Each row is a point on a landscape with many valleys, with its height.
A ball rolls from a point to whichever of its 3 nearest points has the largest drop for the distance, and stops where none of them is lower. Distance is the straight distance between rows; heights are no part of it.
Q332 height 200: [  9 -14  22  24  29  42  -2  48  15  24 -20 -17  -2  27 -10 -14   9  25
 -14   1   3]
Q492 height 403: [ 35  25  29  -7   7  -7   4  22  29 -19 -19  21 -27  10 -17  16 -14  16
 -39  47  18]
Q735 height 349: [ 32 -15  35  -1  -1   9  29  33  44  10 -56  29  -4  32   3   3 -18  13
 -17  44   4]
Q730 height 437: [ 17   1  38   1  27  17 -18  27  36 -21  -4   3   6  33 -25  25 -14   4
 -19  51  52]
Q431 height 145: [  0  53 -27 -18 -32 -26 -11 -50  -9   4  -5  17   5 -42  53   3  16   1
  11  -4  10]
Q562 height 226: [ -5 -22 -19   2 -39  10   0 -22 -23  32 -14  -6  -1 -12  22 -24 -14 -14
  -1  -8  -4]
Q320 height 308: [ 28  -4   5  26  17  34  22  32  14  17   1  -7 -35 -10  -4 -14  -2  60
  -6 -10 -39]
Q350 height 282: [  7 -12  30  10  15  16   2  49  19  19 -39   0  -3  38 -16 -14 -10  21
 -26  21   9]
Q957 height 274: [ 30  -3  -9  16  28  22   7  14  -1  19   5 -17 -36 -19  -2  -3  -3  44
 -36 -13 -11]
Q347 height 93: [ -7  32  -6   9  27 -29  -2   7  -4 -26  43   5  -6  -4 -24  -7  37 -16
  14 -20 -25]
Q823 height 323: [ 12 -27   1  28  -4  36  41  39  12  32 -10  -1 -21   0  -7 -24  -5  63
   5  -5 -49]
Q341 height 306: [-53  57  -3 -13  -7  -9  -9 -31 -19 -12 -12  -3  12 -52  -4   2  32  -5
  65 -28 -12]
Q707 height 360: [ 41 -14  20  -3  11  17  11   6  34 -23 -15  14   5  13   5  35 -18  12
 -14  50  23]
Q413 height 347: [  8  23 -14  -2  27 -24  -9  -7  -9 -36  42   8  -6 -12  -7   5  10 -17
  -3  -3  -2]
Q560 height 86: [  8 -43  20  14   9  46  14  47  18  16 -28 -18  22  40  -6 -18  17   1
   3  -1 -12]
Q25 height 126: [ 12   0  -5  -3  21  -7  -1   0   2 -36  32   5  -1   1   0  15  11 -20
   0  12   3]
Q339 height 295: [-27  23 -19  -9  17 -41  -6   2 -26  -6  38  -1   0  -6 -25 -24  29   1
   0 -38 -30]
Q936 height 307: [  9 -15  29   8   1  19   1  37  28  -5 -17   5  10  24 -28 -21  20  -4
   8  28 -13]
Q101 height 371: [ -8  -9  50  10  26  21 -14  58  44 -20   4   7   3  23 -46 -11 -18  -9
  23  43  23]
Q80 height 111: [-25  -5 -12   3  13 -20   7  11 -14  -6  22  -7   7   4 -19 -21  24 -15
  16 -27 -37]
Q942 height 356: [ -6  24 -21 -16   7 -40 -10 -15 -19 -23  39  21 -14 -41  -9 -13   1  -6
  -4  -4  -9]
Q430 height 354: [ 21  11  47   3   5  -9  -4  41  43  -4 -27  26 -24  22 -21   3 -36  12
 -24  47  25]
Q2 height 280: [  5  -8 -26 -12   0 -12  -2 -16 -34  17  12 -10 -23 -28  -9 -28 -13  21
 -50 -19   0]
Q900 height 166: [-18 -23 -22  16   7   6  -7   0 -28  28  20 -22   6  -9  12 -18  -2  -1
  11 -38 -19]
Q364 height 172: [  8 -18 -14  11  24  12   4  15 -16  14   9 -23  -3   6 -10 -18  15  14
 -25 -23 -19]
Q785 height 235: [-34  20 -12  -8 -33 -13  -2 -27 -25  31 -18  -4  11 -11  25 -21  19  -3
  31 -32 -19]
Q951 height 310: [ 11 -17  47   5   7  19   8  51  39  13 -41  12   1  36 -19  -8 -10   6
  -8  36   5]
Q970 height 372: [-30  33  -9  -2  18 -32  -7 -11 -10 -20  36   6  -5 -26  -3  12  11 -21
  28 -25 -17]
Q841 height 337: [ 37   3   0  -6  20  -7   1  -3  10 -37  14   6 -11  -1  -9  25   4  -2
 -31  35  14]
Q277 height 138: [-29  18  -3  -8 -29 -11  -6 -14 -16   3  -5   1   5 -21  15   1   5 -16
  56 -14 -19]
Q147 height 292: [  8  16 -16 -12 -13 -26 -11 -22 -17 -12  23  18 -16 -34   7  -4 -11 -13
  -4  10   1]
Q110 height 231: [-12  41 -32  -8 -31 -24 -11 -31 -34  39  -9   0   8 -32  37 -34  14   9
  -9 -34   7]
Q541 height 230: [ 15 -27   0  -1   6   5  17  22  -3   2 -10  -1  -2  16 -13 -11   6  -2
 -23  16 -17]
Q792 height 137: [ 31  -6  12   4  13  13   5  21  27 -29   8   2   7  14  -9  15  12 -10
  -1  35   8]
Q368 height 566: [-22 -15  -5 -21   9 -29  -5 -30  -4 -28  21   1  25  24  -4  33   1 -33
   3 -10  16]
Q720 height 154: [ -5 -44  -5  14   0  18  18  22  -9   8   0 -13  19  19  -2 -10   3 -15
  10 -17 -31]
Q693 height 341: [  1 -22  53   6   4  30   7  54  46  -7 -23   6  11  33 -29 -14  -1  -8
  25  44   7]
Q690 height 120: [  2 -20 -15  29 -12  33   0  -5 -20  32  29 -16 -12 -33  18 -27 -22  19
  32 -25 -22]
Q803 height 613: [ 14 -15  -4 -12   4 -28   0 -24  10 -31  19   3  27  39  -9  28   8 -22
 -35  18  26]
Q14 height 113: [ 31 -15   0  12  24  21  32  15  12  23 -30  -1 -21   1  25  15 -39  33
 -51   1   0]
Q31 height 452: [ 32 -33   9   0  -3  23  31  -3  26 -18 -14  20   6   4  12  26 -29  -4
  -3  47  -1]
Q889 height 101: [ 12 -27   0  -5 -36  11  -7 -39   9  -4  -3   0  23  15  39  40 -30 -26
  13  14  32]
Q252 height 552: [-28  15 -10  -2  31 -23  -6 -10  -5 -36  30  -6  18   7  -2  38   7 -36
  20 -22   6]
Q980 height 133: [ 21  -7 -13   9   3  29  14 -12 -19  29   0 -12 -35 -45  12  -6 -44  31
 -30   0  -6]
Q268 height 309: [  1   0  32   3  13  -7  -5  45  17  19 -35   8 -18  33 -26 -11 -25  20
 -39  19  19]
Q672 height 370: [  0  38 -30 -21 -11 -37 -34 -48 -25 -13  34  15 -14 -43  24   4 -12  -3
 -23   3  42]
Q810 height 99: [-30 -23  -2  -8 -23  -9  -6 -33   3 -15  -4  -7  34  29  17  49 -18 -39
  29 -13  25]
Q201 height 215: [-23   6 -29  10   8 -16 -18 -10 -40  23  36 -19  -5 -28  14 -27  -2  14
  -3 -48  -7]
Q363 height 400: [ 28   1 -14 -21   0 -25   5  -8 -13 -18   5  14 -30 -28 -16  -9  -3  10
 -44  25  -6]
Q344 height 213: [-48  11  -5  -5 -14 -19  -3  -6 -31  17   6  -9  13 -11   3 -16  14  -7
  39 -42 -31]
Q635 height 232: [  1  -8  21  13  18  20  -6  41   5  17 -14 -13  -1  26 -31 -22  14  18
 -23   5   8]
Q604 height 407: [-20 -20  -3   0  18  -5   3   1  12 -28   8 -14  31  25   3  47   0 -45
  39 -21   5]
Q656 height 262: [ 25 -21  25  11   9  21  17  34  37 -19 -17  11   8  21 -11   5  10  -7
  10  39  -9]
Q579 height 375: [ -7  12   4  13  17  -3  -7  31  -1   2  22 -11  -1  29 -45 -37  40   2
  -8 -13  -8]
Q830 height 302: [ 21  11 -11   7  36   6   2   8 -11  18   8 -22 -32 -23 -13  -8   3  46
 -58 -17   2]
Q972 height 84: [ -1 -34 -11  17  17  24   6  15 -16  16  12 -23   7   7  -3 -18  13   3
   2 -26 -26]
Q874 height 416: [-16  16   5 -30 -64 -25 -10 -74   8 -13 -30  29  35  21  20  47  11 -19
  19  -3  18]
Q96 height 329: [ 12 -23  -6   0 -21  14   2 -18   5 -17  13   9   9 -11  26  25 -30 -20
  19  23   0]
Q53 height 283: [-29  58 -27 -19 -18 -56 -23 -24 -34   5  20  14 -10 -54   4 -33   9   8
  -5 -16   0]
Q665 height 297: [ 16 -28  31   7  -1  27  17  44  37 -13 -18   6  19  35 -14 -12  20 -18
  27  31 -14]
Q298 height 330: [  9 -19   4  28  -1  31  34  52   9  38  -2 -16 -26  13 -27 -37  17  67
  12 -15 -43]
Q702 height 252: [-55  39 -12 -14 -14  -5  -1 -27 -33  34 -27 -16  22 -30  21 -17  44  15
  43 -52 -12]
Q253 height 317: [-45  19  -5 -20 -10  14 -14 -39 -10 -16 -30 -22  29 -11  12  40  26 -22
  64 -29  26]
Q205 height 205: [-25  18  -3 -12 -20   8  -9 -36  -4  -1 -20  -7  22  -2  40  45   6 -28
  52 -16  21]
Q133 height 152: [ 25 -22   3  31  32  46  22  33  14  23 -23  -3 -16   5  19   9 -19  33
 -13   4 -12]
Q837 height 380: [ 27 -37  25   3  -2  24  34  30  24   8 -44  14   6  29   1   0 -12   3
 -12  37 -10]
Q618 height 279: [  9   3 -12  -4  24 -10  -2  12 -22   7  12 -16 -12  -5 -26 -24  22  18
 -41 -14 -10]
Q854 height 314: [ 10 -33  37   6   0  44  21  54  43  -9 -21   2  28  34 -21 -17  15 -23
  39  31  -9]
Q334 height 181: [ 17  23 -17 -10 -44 -10  -4 -47 -10   1  -3  20  -8 -29  40  -1  -9 -10
  13  13   9]
Q285 height 234: [ 36  20  -3  17  32  12   7  21   9  15   0 -10 -51 -22   5   7 -22  59
 -55 -18 -11]
Q376 height 106: [ 10 -38 -15  19   6  40  13   0 -15  23  -4 -15 -11 -13  19  -9 -26  11
 -12  -4 -13]
Q325 height 278: [-50  55 -10 -18  -5 -37 -15 -25 -24  -3   9   5   1 -47  -5 -14  20   6
  37 -28  -9]
Q374 height 272: [ 14   9 -27   6 -26  23  -2 -38 -35  46  -5 -14 -17 -38  37 -26 -16  10
 -22 -13  21]
Q661 height 527: [-13  -4 -17 -24   5 -41 -15 -40  -8 -27  27   8  18  17   2  26  -4 -27
 -23  -1  28]
Q550 height 64: [ 12 -29 -15  32  20  40  13  17  -8  16  14 -16  -7 -14   6 -11  -7  17
   8 -20 -28]
Q99 height 311: [  3 -15  -2 -17 -57 -10 -18 -61  -3   0  -9   9  30  25  40  35 -21 -25
  -3   6  36]
Q141 height 174: [ 40  26  10  24  20  12   3  41  34  30 -24   8 -46   5  16  -2 -39  46
 -56 -11   9]
Q213 height 223: [ -7  24 -24  -6 -47 -16  -4 -36 -27  31 -14  11   1 -20  35 -24  12 -11
   8  -8 -10]
Q826 height 569: [-53   8   5 -30 -31 -25  -5 -51   3 -25 -26   8  34  18 -13  42   3 -24
  42 -14  18]
Q356 height 261: [  7  -8 -25 -13 -20  -6   1 -33 -36  27   2  -5 -19 -26   7 -29 -17  10
 -35  -8   6]
Q668 height 450: [ 26 -18  -8  -5  -6   0  -3 -33  -2 -22  15   4   2  -8  11  31 -27 -15
 -16  29  26]
Q454 height 254: [ -5 -20 -20  -3   4 -12   0  -7 -26   8  16  -6  -5 -13  -5 -21   1   1
 -19 -19 -21]
Q148 height 217: [-22  32 -14 -11 -19 -31 -14 -25 -23  -4  16  15  -4 -28  11 -12   1 -13
  25 -11 -14]
Q417 height 102: [  9 -26   4   8  -5  15  20  15  20 -24  13   5  17  10   1  17   1 -30
  34  14 -24]
Q534 height 202: [  2 -15   8  12  16  21  12  36  31 -28  16 -10  21  26  -5  17  19 -41
  42   5 -18]
Q187 height 256: [ 23   7  10   5  19  11 -11  18  24 -31  18  -8   7  20 -18  13  21 -15
  -4  28  18]
Q263 height 243: [  2 -25 -16  -6 -22  -2   3 -17 -28  13  -7  -1  -4 -11   4 -23 -20   1
 -20   1  -9]
Q901 height 353: [ 16  17  18  24  31  24 -17  45  14  27  -3 -20 -40   1 -17 -12 -10  53
 -33  -9  16]
Q870 height 680: [-47  14  -9 -19  21 -47  -8 -35 -13 -33  17  -1  19  13 -16  31  16 -36
   4 -22  20]
Q549 height 253: [  0  44 -30 -24 -42 -44 -17 -42 -22   9   5  17 -17 -51  20 -35   2   2
 -17  -4   8]
Q863 height 470: [-34  16  -5 -30 -41 -40 -17 -63 -11  -8 -11  20  27  12   8  30   8 -18
   9  -4  30]
Q448 height 363: [-33  17 -11 -16  -1 -20 -23 -40 -11  -8  11  -2  10 -11  19  31  -8 -28
  31 -14  24]
Q852 height 436: [-18 -20  -1  -8   4 -20   4 -15   1 -25  10  -6  36  39  -3  41  -5 -41
  18 -15   6]
Q54 height 192: [ -8  -2  -7  -3 -39 -12  -2 -22 -15   3  -2  13  -1 -15  18  -7  -7 -21
  28  -2 -16]
Q910 height 110: [-16  43 -11 -10 -31 -10  -5 -39  -7  -1 -12  11  -4 -29  44  15  16 -10
  45 -10  -6]
Q585 height 153: [-14 -26  37  15  14  36  -6  54  20  16 -19 -16  15  41 -34 -31  14   3
   5   8   4]
Q56 height 325: [ 31  11   5  -5   5 -16   9  13   4 -17  -7   6 -20   4 -26  -6  16  17
 -35  25 -10]
Q905 height 461: [ 13  14   5  24  35  27 -15  35   2  14  25 -29 -29   2 -37 -22  25  49
 -11 -16   4]
Q139 height 392: [  2   1  54   9  26  15 -18  45  41 -22   2   9  -5  21 -44   2 -30  -7
  -2  50  28]
Q181 height 442: [-15 -14  -7 -25 -29 -32 -17 -51  -7 -16  13  15  21  19  11  29  -9 -28
 -13   3  29]

Where does a ball stop that starts at each point below?
Q430: Q560
Q492: Q550
Q735: Q560
Q863: Q810
Q951: Q560

Call two points neighbours if one is among the 3 nearest of the other. Go from one point of each pair to the other, from neighbour to neighbour, staying as low as possible. Name the highest point that can't be avoided.
Q910 / Q347: Q344
Q25 / Q792: Q187
Q14 / Q560: Q332
